Each row is a point on a tangle of strands that fork and nearly touch. The rows are in no order.
In the rows, 128 means zero.
Two points are linked if the straight distance between their rows is under 119. Some points are linked to none.
Damik: [147 160 200 152 136 122 153 115 116 168 162 138 184 165  87  95 153 104
 108 168 121 133 115 132  90  89  72 114 142]
dimi: [127 124 134 152  82 161 165 166  51  96 108 154 142 106 123  80 110 139
 154  90 131  84 174  94 157 153 192 129 114]
tomi: [203 144 148 163 108 174 135 149  54 104 101 142 182 126  94  67  99 133
 119 153 117 132 168 105 156 122 131 113 133]
Keb: [173 132 123 126 147 148 116 127  87 142  98 112 173 148 128 128 121 121
 158 122 126 118 149 111 132 164 128 103 136]
fet: [ 87 127 128 137 129 142 137 159 121 119 164 166 126 100 107 100 193 111
  98 131 154 126 109 113 119  91  79 185 129]
Peg: [ 91  69 168 153 118 100 140 119  95 153 166 112 178 154 133  77 130 113
 125 125 119 109 188 155  96 143 166 145  87]
Fovo: [131 181 135 116 169 101 128 119 159 126 126 125 118 116 111 117 152  75
 117 170 120 160  99 127 113  98  59 158 151]
Buba: [152 162 106  85 158 131 115 129 156 123 109 150 127  95 130 141 117 116
 128 108 158 119 131 137 131 161 126 117 134]
sil: [ 54 142 139 134 134 106 128 157 161  95 154 156  95 101 123 115 192 118
 103 138 154 154  81 115 118  73  82 174 138]
Mirig: [107 144  84  72 129 122  99 132 196  60 129 106  59  84 141 166  99 116
  94 175  99 187  89 147 157 123 122 159 165]
diter: [ 89 118 125 115 123 143 170 156 135 118 149 203 144  91 118  96 188 119
  98 117 151 103 120 112 120 114 111 170 114]
dob: [ 72 102 149 160 145 112 153 104 113 153 141 107 178 168 144 118 169  97
 141 143 124 127 119 102  93 128 112 162 118]
duk: [129 116  86 107 122 102  84 135 169 121  64 118  92 150 146 175 102 166
 168 122 118 143 121 126 158 164 175 110 161]
Lib: [106 118 116 110  98 165 175 149 111 108 138 214 136  91 130  91 147 136
 107  92 152  75 145 124 137 142 149 145 105]
dif: [101 131  79 135 122 165  87 147 119 112 130 111  85 106 128 156 113 142
 136 125 152 131 112  96 165 139 123 156 156]
Motud: [146 134  99  99 152 134 115 115  86  68 155 113 144  85 115 103 150 121
 136 136 160 143 136 126 142 129 128 125 139]
Pubi: [121 117 148 130 129 113 158 115 114 197  90 140 145 199 165 133 126 125
 151  78 106  87 136 168 108 151 126 113 113]
Vuket: [ 65 105 124 169 129 104 130 122 144 162 178  90  83 154 167 147 139 141
 119  93 126 106 119 121  92 122 103 150  84]
Ruve: [ 34 133 171 140 115  93 150 121 110 164 210 102 126 160 120 104 167 140
 130 132 120  99 117 145  73 105 118 145 110]
nez: [169 138 129 144 114 144 109 167  67 141  82 120 142 137 109 119 106 141
 176 115 134  96 155 113 157 163 178  92 153]
gima: [127 111 117 107 101 158 131 167 129  40 126 210 118  48 117 125 135 167
 114 117 172 115 122 110 164 122 198 110 123]
Fubif: [ 86 108 100 142 125 146 116 139 157 109 123 148  98 109 162 139 126 141
 127 105 168 130 104 106 137 137 134 149 131]
keze: [111 122 132 104 141  99 118 114 177  69 118 192 121  86 143 120 161 145
 110 131 176 137 111 151 142 107 151 118 126]
Reruk: [ 84  77 169 163 135 109 144 121 110 171 150 119 183 179 139 100 153 101
 137 138 120 113 153 126  87 139 138 156 105]
midot: [ 89 133 166 131 125 103 142 117 111 156 212 100 139 141 117  90 163 125
 111 129 137  98 145 162  78 106 102 138 110]
mure: [131 170 154 167 128 133 142 114 147 183 117  76 104 168 127 135 118 103
 119 151 101 138  82 111  98  77  59 149 128]
fas: [130 132 148 111 133 121 145 111  83 133 197  85 172 124 116  79 149 119
 105 128 132 108 164 174  94 121 110 130 105]
Rizi: [ 80  93 131 168 103 135  96 135  92 122 184 138  91 113 143  94 142 143
 105  95 168 121 137 119 147 120 110 157 102]
bitoz: [135 170  96 110 146 117  91 135 191 139 113  98  55 125 130 147  96 111
  96 168  98 150 112 160 136 112  82 157 141]
Kabaf: [166 148  83  93 140 159 120 148 119  90 104 206 147  90  85 116 149 120
 122 161 127 107 135  96 167 129 131 146 143]
turus: [109 116 117  99 131 144 109 146 166  44 124 202 114  65 132 144 147 158
  92 130 168 134  97 134 157 107 163 121 133]
Tiz: [118  88 154  94  96 131 182 122 106 118 109 174 157 114 155 113 121 135
 161  68 146  97 168 144 129 178 223 102 100]
kuga: [144 144 152 127 116 161 189 110  91 157 126 189 206 137 106  73 157 117
 107 140  92  94 145 117 114 123  99 136 127]
lar: [126 166  80  75 145 133 110 116 165  82 104 118  96  86 132 152 119  98
 130 172 107 179 103 119 160 135 109 155 173]
katu: [189 148 153 169  83 164 137 157  38 125  81 124 166 145 108  93  89 146
 146 124 111 121 166 116 166 135 160  93 140]
Nafe: [ 57 131 138 145 125  96 126 162 190 118 177 118  69 113 145 134 159 120
 109 116 147 149  86 126  90  97  91 158 114]
palon: [155 166 172 166 114 152 161  98 138 202  89  78 130 167 134 155  95  96
 111 163  82 162  71  88 107  77  55 136 147]
fudul: [ 99 167 133 157 120 128 132 129 139 160 146  44  52 127 124 138 132  93
 114 160  97 155  78 106 103  62  52 177 126]
figal: [181 136 147 147 135 149 127 118  89 171  87 132 182 172 134 124 116 118
 140 125 111 130 133 126 136 143  98  96 134]
lek: [ 82  81 163 110 104 128 162 122  93 146 172 123 179 116 142  81 117 118
 121 110 114 104 188 165 105 160 178 146  91]
rovap: [155 137 112 115 113 134  94 163 119  91 160  92  90  72 108 146 100 161
 141 104 175  97 157 130 148 153 188  82 117]
Bedon: [112  84 154  96 120 105 171 103 156 119 103 190 154 123 163 119 143 141
 151  78 157 121 148 156 118 162 198  99 103]
fegu: [116 105 129  99 140 132 116 139 196  79 167 130  99  60 149 168 131 129
  91  95 178 165  85 152 100 118 132 118 115]
Rodu: [141 162  99  82 176 115 107 112 160  90 116 154 111  87 115 135 146  84
 110 175 123 173 105 135 145 118  85 154 158]
bas: [117  93 144 100 117 145 167 135  84 152 128 136 192 123 137 105 114 116
 147  88 118  99 182 140 113 190 187 116 104]
dopa: [161 124 188 176 117 148 170 103  86 201 114 127 202 199 139 129 126 127
 119 132 103 130 117 129 119 116  93  90 126]
zul: [128 145 132 137  84 131 152 164  69  60 111 129 129  70 125  92 114 159
 158 104 149  99 166 108 167 141 211 107 120]
Piza: [174 163 111 112 149 163 106 125  91 107 103 162 154 117  84 113 136 124
 124 170 126 127 129 104 172 117  99 136 167]
Tutet: [ 97 110 104 172 136 112 124 124 147 177 138  66  79 176 167 166 117 134
 129 108  95 113 122 114  98 121  91 160  79]
vanup: [132 113 103 130 126 119 116 140 111 139 111 104 107 153 161 152 112 159
 165  74 143  90 145 137 135 161 177  90 100]
som: [137 172 104 104 148 112 104 119 172 137  89 123  91 129 144 138 111 130
 121 134 126 122 114 154 146 131 107 128 141]
biga: [169 137 143 141 112 169 160 129  71 128 115 174 194 127 102  70 137 118
 112 139 115 107 161 109 133 128 110 131 121]
Tigot: [148 114 113 130 111 105 110 156 105 109 140  85 107 105 133 149 101 171
 167  84 156  89 165 125 136 157 219  66  95]
Maket: [156 143 117  97 137 142 105 151 137 119 133 140 110  90 117 137 110 130
 122 100 185 103 148 145 134 159 162 106 119]
tev: [ 28 109 166 123 125  88 167 111 155 140 178 135 139 134 165 121 164 142
 133 115 130 112 105 149  77 124 137 132 109]
rovid: [192 165 112 113 156 162 106  99  97 118 121 135 141 122  71 134 120 101
 114 186 106 172 105 117 166 104  71 138 183]
bemo: [ 81 139 161 130 127 105 179 110 143 197 110 157 146 180 159 117 142 110
 142 101 110  91 126 157  93 143 119 132 127]
zuv: [183  98  76 148 134 107  75 135 118 131 130  84  93 168 111 154 105 183
 154 132 118 107 183 129 139 122 151 112 103]
Deza: [139 132 133 123  84 132 140 179 111  51 112 166 114  38 104 115 115 164
 144 117 163 107 157 106 172 132 232  94 131]
misas: [202 118 103 154 153 129  84 105 106 131 142  76 136 172  95 134 112 133
 137 168 120 157 144 128 142 109 102 124 142]
Zuzok: [136 122 116  78 136 150 100 145 213  69 131 145  94  53 132 192  99 134
  96 110 166 174  79 140 124 135 162 105 138]
pafo: [153 118 100 120 151  92  92 113 147 148  48 104 127 168 149 154 119 128
 177 129  99 158 123 122 142 151 138 111 132]
dig: [100 137  90 134  98 156  84 159 124 105 113 139  73 112 120 163  95 167
 149 121 145 105 119 102 187 160 172 125 182]
Nisiv: [111 121  97  89 130 131  77 145 205  53 137 128  69  75 133 185  98 147
  94 145 138 180  89 147 149 132 156 130 157]
bire: [175 128 137 146 138 133 131 109  70 138 180  73 161 153 115  90 122 120
 114 137 125 119 168 162 100 122 101 114 104]
Gaf: [120 131  86 117 101 118  72 151 137 102 100 122  82 145  98 169  98 174
 161 148 120 122 133 120 186 169 193 114 186]
vaf: [218 118 127 163 148 138 110  91  95 152 124  72 166 181 109 154 106 127
 139 163  92 180 121 123 137 103  91  94 144]
zuf: [133 100 132 143 125 110 138 119  90 174 111 107 131 199 164 136 123 148
 150  86 117  86 152 164 113 150 146 105  89]
Ruvul: [172  95  95 172 143 124  82 121 107 147 129  74 115 187 121 148 115 151
 147 140 114 128 150 123 129 114 117 130 110]
bober: [145 148  95  88 125 146  97 158 142  81  89 205 123  89  93 138 123 138
 124 157 145 110 138 117 188 145 170 127 160]
keri: [184 158 139 139 125 162 138  76 128 180  74  78 148 154 124 171  88 110
 119 168  73 188  74  96 151  88  62 112 172]
pemi: [148 148 211 161 121 141 178  96  95 189 155 147 212 177 112 113 144 118
 108 158  99 143 111 119 104  96  77  95 142]
Zames: [172 172 124 119 148 153 125  79 137 149  80 110 132 130 103 142 104  83
 123 183  73 191  88  98 150 110  54 143 182]
dol: [ 91  86 160 117 119 117 116 144 195  92 193 142  96  72 136 147 146 140
  78  83 186 150  96 158  86 109 131 124  99]
marev: [114 109 117 135  94 167 163 164 104 106 101 205 122 109 137 112 131 139
 147  83 157  81 150 101 156 155 180 133 126]
zene: [177 177 156 139 172 107 127  93 133 151 138 131 152 149  98 117 138  90
 119 168 107 158 111 137 107  98  45 106 152]
lun: [129 113 125 140 156  90 116 101 145 148  65 133 154 172 153 120 150 110
 161 129 113 150 125 120 128 138 119 128 130]
bazu: [148 139  87 143 125 134 100 133 172 159 115  61  51 150 125 158  85 119
 114 165  78 154 118 128 126 118  78 172 136]
dizi: [100 108 172 122 109 103 137 141 149 116 178 170 120 102 120  82 152 126
  91 107 182 103 156 178 110 116 150 138  95]
fedel: [148 108 150 121 108 153 174 148  42 143  93 144 218 146 126  95 108 111
 157  99  90 101 185 117 122 182 184 105 112]
Mobi: [ 54  73 167 130 111  92 164 110 181 137 178 149 123 132 173 134 141 150
 124  83 151 110 123 167  81 135 169 112  94]
zov: [ 91  92 144  96 132 104 162 100 166 143 129 142 151 130 179 142 134 133
 140  75 141 116 133 161  92 161 174 102  99]
Kuri: [ 88 120 125 135 154  98 145  96 154 128  92 132 153 145 171 118 167 116
 149 131 130 142 106 107 116 125 119 148 121]
lak: [ 73 118 125 153 125 114 119 140 177 139 148 129  82 126 163 134 137 124
 120 103 152 129 102 126 112 121 103 157 115]
kapos: [162 126  68  84 143 109  67 136 181  83 154  91  82 114  88 186 100 133
 136 158 128 154 140 132 151 157 166 118 160]
bibet: [180 112  62 107 144  98  71 131 150 107 133  70  91 144 100 177 105 159
 166 145 107 139 159 123 140 149 159 115 135]
neneb: [200 142 145 145 155 149 136  71  90 171 111  89 178 167 122 166 106 105
 132 153  85 193  90 101 135 105  64  80 149]
vef: [ 99 161 148 105 136 126 185 105 134 168 119 188 170 136 130  98 163 112
 120 122 111  88 126 135 101 136 103 140 133]
tun: [ 90 157 127 143 141  84 125 143 173 122 165  74  51 121 128 132 152 112
 112 152 118 161  88 139  97  71  63 166 117]
tov: [138 117  94 169 137 124 110 115 156 178 103  48  66 175 144 170  95 132
 130 151  66 149 121 104 117 103  84 163 107]

Follow the links from the first point to the second, and from the first to the third. Name the last point that the two ways share.
Kuri, Maket, palon -> lak
diter, Maket, fudul -> Nafe
palon, Maket, gima -> Nafe
tov, diter, lek -> lak
bibet, bober, diter -> keri

A fork is a point with three links. Follow the links from the first point to the second and name the forks in between, in order.
Buba, dob -> lak
bober, bibet -> keri
zov, Peg -> bas
dimi, Ruvul -> Nafe > keri
mure, Peg -> Nafe > lak
Gaf, Deza -> lak > Nafe
tun, dimi -> Nafe

Name the points in between on the shortest way along the links from the first point to the second, in order.
Rodu, dol -> lar > Mirig > Nisiv > Zuzok > fegu
pafo, palon -> duk > Gaf > dig > dif > Fubif > lak > Nafe > tun > fudul > mure
Mobi, pafo -> zov > Bedon > Tiz > bas > lek > Peg > Reruk > dob > Kuri > lun
dopa, Nisiv -> pemi > Damik > zene > Fovo > Rodu > lar > Mirig
Keb, Tigot -> nez > katu > tomi > biga > kuga > vef > bemo > Pubi > zuf > vanup
